Points on a hilly landscape, in no order, each with its height.
A ball rolls from a point to whichever of its 5 nearest points has the largest drop for the distance, and stops where none of them is lower. Distance is the straight distance between rows; heights are no part of it.
J_897: [-73 -20 -17 -38 -18  26  -8  20   1  -3  39 -11]  h=5.78
J_237: [-19  -5 -13  -3 -16  -9  21  14   9 -12  18   8]  h=3.97
J_350: [ 38   4  27 -23  20 -12 -28 -20 -52  26  18  26]  h=3.67
J_481: [-25   8   2 -18 -16  23  54   8  11 -24   4 -37]  h=6.15
J_799: [-42  -3  -3  -9  12  -5 -19   5  -8  14  29  40]  h=1.75
J_984: [ 61  41   8  35   7 -41  -9 -26  -2  23   0  41]  h=6.30
J_71: [ 25   1  16 -15  17  -3 -23 -31 -42  16  -6  30]  h=2.80
J_907: [ 68  10  12  40  26 -15 -18 -19  -5  19 -29   4]  h=3.16
J_739: [ 62 -12  23 -19  15 -14 -29 -17 -51  14  17  23]  h=3.05
J_902: [-47 -12   1 -29   9   8 -28  -1  -9  15  17  31]  h=1.89
J_519: [-65 -13  -6 -17   3  17 -31   9  -4  10  41  35]  h=4.18
J_614: [ 26  -4 -21  23   5  19   3  16  41 -21 -39 -80]  h=2.09
J_266: [ 66  26  22  23  18 -25 -20 -26 -23  19  -5  27]  h=4.76
J_464: [ 28  -2  23  -8   9   7 -23 -31 -26  15 -20  14]  h=1.55
J_327: [ 39  -2  28  -4  22   0 -24 -33 -28  16 -15   9]  h=2.06
J_181: [  1  11 -10   9 -13 -32  19  16   8 -10  17  28]  h=3.12
J_240: [-18   6  17 -25  26   4 -27 -17 -38  17  13  47]  h=4.70
J_426: [ 32  -7  -9  26   8   1 -21 -13  20   1 -49 -29]  h=2.47
J_138: [ 45   5  -9  39 -10 -18  17  19  26 -22 -12 -29]  h=5.45
J_526: [ 29  -5   0  20   6  -5 -16 -18  -1   2 -33  14]  h=3.20
J_953: [ 26  15   7   2   7 -32  -5 -17 -12  33   6  52]  h=7.01
J_504: [ 15 -12  -7  19  -6   3  -8   5  22 -12 -42 -36]  h=2.14
J_460: [ 18  -1  10   3   7  -6 -18 -15  -6  11 -15  31]  h=3.17
J_186: [-58   1   2  -9  -4   8  15  33   1  -4  60   6]  h=3.90
J_790: [ 63   0  34   9  27   3 -34 -26 -28  10 -22  -7]  h=2.48
J_745: [  8 -27 -23  -4 -10  24 -16   3  28 -16 -49 -61]  h=2.03
J_178: [-38  -8  -4 -13  -6  -5   7  19   1  -5  31  21]  h=1.64
J_28: [-40  15  -8  11   2 -17  27  31   6  -7  56  21]  h=2.31
J_245: [-47  27   3 -11  -9  36  75   7  22  -3  13 -13]  h=5.76
J_139: [ 22 -19 -24  15  -5  12 -16   7  22 -15 -48 -67]  h=1.71
J_854: [-28  15   2  -1 -10   6  66  10  19  -5  19 -18]  h=4.34
J_647: [-29  17  -3  -3   6 -24 -10  12  -5  12  36  46]  h=3.21
J_797: [  0 -16   8 -18   7  13 -30 -21 -15  11 -31  12]  h=2.73
J_203: [-79 -14  -3 -15  -4  16  12  23   5 -10  55   3]  h=1.26
J_610: [ 12  21  -2  21  -5 -39   3   4   4  16  10  46]  h=4.86
J_833: [-56 -24 -20 -47 -19  23  -4  10   3 -13   6 -24]  h=8.13
J_305: [ 25  -1 -10  31  -8 -23  12   9  13 -14 -15  -5]  h=5.17
J_966: [ 43  16  22  -6  14 -14 -18 -25 -34  25   0  23]  h=3.09
J_430: [ -2 -32 -26 -15 -17  26 -16  -1  13 -12 -44 -50]  h=2.24
J_928: [-22  20  -1   2   1 -19  41  25   4 -17  39   6]  h=1.30
J_428: [-22 -13 -13 -21 -21   5   0  -1   9 -20 -18 -17]  h=3.98
J_636: [ -3 -23 -16  -2 -12  10 -17   0  12  -7 -40 -27]  h=2.60
J_140: [  4  -1  -3  10 -10 -19  -2   4  12 -14 -22   8]  h=4.46
J_86: [-52   5  -1  16  -3  -9  -4  35   6  14  79  31]  h=2.21
J_269: [  4   5   2   8 -15  28  59   2  24 -22 -23 -52]  h=3.66
J_304: [-21  26  -4  23   6 -36 -12  20   2  27  62  63]  h=1.43
J_271: [-15 -33  -8  -7 -20  27 -30 -10   5  -3 -41 -24]  h=2.71
J_401: [-60  19   4   5  -4  18  64  18  19  -6  51  -6]  h=5.34
J_205: [ 48 -21  22   6  32  16 -47 -29 -19   5 -50 -29]  h=2.68
J_768: [-22 -30 -24 -27 -28  28 -11   7  12 -20 -30 -42]  h=2.90
J_591: [ -2   8  -8   6 -18 -11  37  19  10 -28  13 -10]  h=2.77
J_38: [ 49  37  10  18  10 -23 -17 -27 -26  23   1  39]  h=5.37
J_563: [  2 -17  -9  -4 -21  30  17   5  20 -20 -25 -63]  h=3.02
J_11: [-18  18  11 -10  19 -12 -25  -5 -13  30  41  63]  h=2.76
J_321: [-77   3  -5 -25 -12  34  43  17  10  -3  43 -26]  h=7.21
J_957: [ 12 -15   4   0  12  20 -36 -22  -8   3 -41 -10]  h=2.95
J_889: [ 16 -10 -10  21 -10   7  27  13  21 -21 -21 -54]  h=2.72
J_47: [-52 -12 -10 -27 -12   7  25  18   2 -16  20 -22]  h=8.87
J_744: [-10   7  -3  -2   2 -22 -10   4   2  11   4  48]  h=5.71
J_825: [ 28  16  15 -12  19 -11 -13 -24 -31  22  17  45]  h=4.97
J_418: [-17  -9  -9 -17 -19  22  43   9  15 -18  -7 -42]  h=5.38
J_500: [ -3   2  -4  13 -19   3  44  13  19 -26  -6 -19]  h=3.58
J_268: [ 52  17  -2  46  -5 -32  -1  -9  13   4 -19  29]  h=4.53
J_446: [-23 -12  -2 -19  -7   2 -10   2   3  -5 -17  23]  h=4.89
J_357: [ 43  13 -10  38  15   5  42  14  39 -24 -34 -79]  h=2.40
J_537: [ 73  -1  26 -12  24  -2 -37 -20 -51  10  -4  -4]  h=2.65

For each start below, name the point where the ball stops.
J_636 | J_139
J_647 | J_178
J_854 | J_928
J_610 | J_928
J_500 | J_928
J_889 | J_139
J_240 | J_178
J_768 | J_139
J_744 | J_178
